Each row is a point on a landscape with many valleys, with its height.
A ball rolls from a point to the lowest of its 4 nearest points, and stops where none of them is lower. Distance is the straight distance between rows; heights are no part of it.
Q633: [-13  -7   2  -7  -5 -31  22  -7]  h=672
Q684: [-14 -18 -21 -21   2   4  -5 -26]  h=56
Q457: [ -3 -38  -7  25 -30   8  -9 -16]  h=352
Q642: [ 22  19  32 -17  19  23  -6  23]  h=65
Q288: [-10  33   5 -29  18  27 -31  -6]  h=524
Q838: [  0 -10  -4  36 -30 -33   8  -7]  h=216
Q131: [-15  41  10 -22  16  -2 -11  -7]  h=546
Q417: [-16  10 -19 -14   2 -19  -4 -18]  h=668
Q214: [ 19  14  24 -16  24  29  -7  28]  h=35
Q192: [-21 -21  10  -3 -34 -18  16 -47]  h=220
Q375: [  0 -15 -10  31 -36 -19  -7 -16]  h=286
Q132: [ -3  -4   4 -12  12  -9  24  18]  h=816
Q902: [ -5 -19   3  -7   2 -14  27  13]  h=706
Q950: [-14   6 -19 -25  14  14 -15 -12]  h=445
Q54: [  0 -49  -5  12 -20   6   4  -3]  h=367
Q234: [  2 -44   5   1 -11  -4  21   9]  h=399
Q631: [-13 -12 -18 -28  11  10 -11 -14]  h=378
Q939: [  3 -32  -1  -1   1   3  14  13]  h=534
Q444: [  2  12 -16  23  -4  -7  -7  -3]  h=518
Q416: [  3  11  13 -13  26   2   9  27]  h=221
Q658: [  2   1  -9  31 -20 -28   3  -1]  h=311
Q734: [  4  -5   7 -10  22   4  11  29]  h=354
Q374: [ 7 -9 -6 -2 15 17 -1 21]  h=349
Q604: [  9   4 -23  21   5  15 -16   0]  h=377
Q973: [  3 -40 -14  12 -16  10   1  -3]  h=357
Q101: [10 38 -1 21  1  4 -8  0]  h=173
Q76: [-17  21  -8 -31  22  26 -25  -4]  h=479
Q984: [-25 -34   4 -15 -28   9   4 -43]  h=368
Q404: [ 25  45  17  10   6   6 -22  -1]  h=127
Q82: [ -5 -31   7  -8 -11 -20  30   2]  h=282
Q616: [  4 -19  12  35 -33 -36  12   4]  h=75
Q197: [  7 -12 -17  10   9  15  -9  11]  h=363
Q837: [12  8  8 -3 23 25 -6 26]  h=29
Q150: [  2 -23 -18  19 -21   1  -7  -9]  h=332
Q543: [ 15  37  10  24   6 -11   8  11]  h=392
Q655: [  2 -26  -8   0   6   3  14  19]  h=685
Q823: [ 24  23  22 -10  13  35 -22  10]  h=95
Q361: [ 12  17 -13  20   9  15 -11   0]  h=309
Q954: [  5  39  37 -31  10   2   2  15]  h=263
Q46: [ 14  35   8  18   7  13 -19  -3]  h=51
Q461: [  6  28  29 -21  19  -2   5  24]  h=145
Q307: [-18 -22 -16 -16  -7   5  -4 -34]  h=388
Q675: [-19 -16   1  -8 -20 -25  23 -24]  h=275
Q143: [  0 -14 -17  30 -27 -10 -11 -13]  h=307
Q549: [  9 -20 -20  22 -11   9 -13  -2]  h=387
Q465: [-15  25 -10 -21  14  -7  -7 -12]  h=502
Q124: [ -3  20  12 -20  19  -9   6  15]  h=204
Q765: [-14  19   4 -13  14 -21   6   8]  h=344
Q890: [-12  12  -2 -11   2 -24  15  -8]  h=54
Q339: [ 19  25   8   1  11  29 -22   3]  h=118
Q445: [-12 -28  16  -3 -28 -24  28 -19]  h=96
Q59: [ 11   2  -9  10  12  22 -12  15]  h=71
Q199: [ 10  22   3  27   0 -21  16  15]  h=676

Two balls start at each pair of points below. Name the first point that both come to, or write none.
Q150 and Q658 => Q838
Q131 and Q954 => Q642
Q234 and Q457 => none
Q655 and Q54 => none
Q902 and Q973 => none

Call two points neighbours if one is among the 4 nearest of the other. Go from one point of each pair to the other, from neighbour to neighbour, staying as low as possible. Name the highest point that can't be avoided.
Q837 and Q445 => Q234
Q616 and Q46 => Q549
Q445 and Q684 => Q984
Q59 and Q46 => Q339
Q890 and Q837 => Q765

Where does a ball stop that starts at each point below?
Q132 => Q837
Q549 => Q616
Q76 => Q684
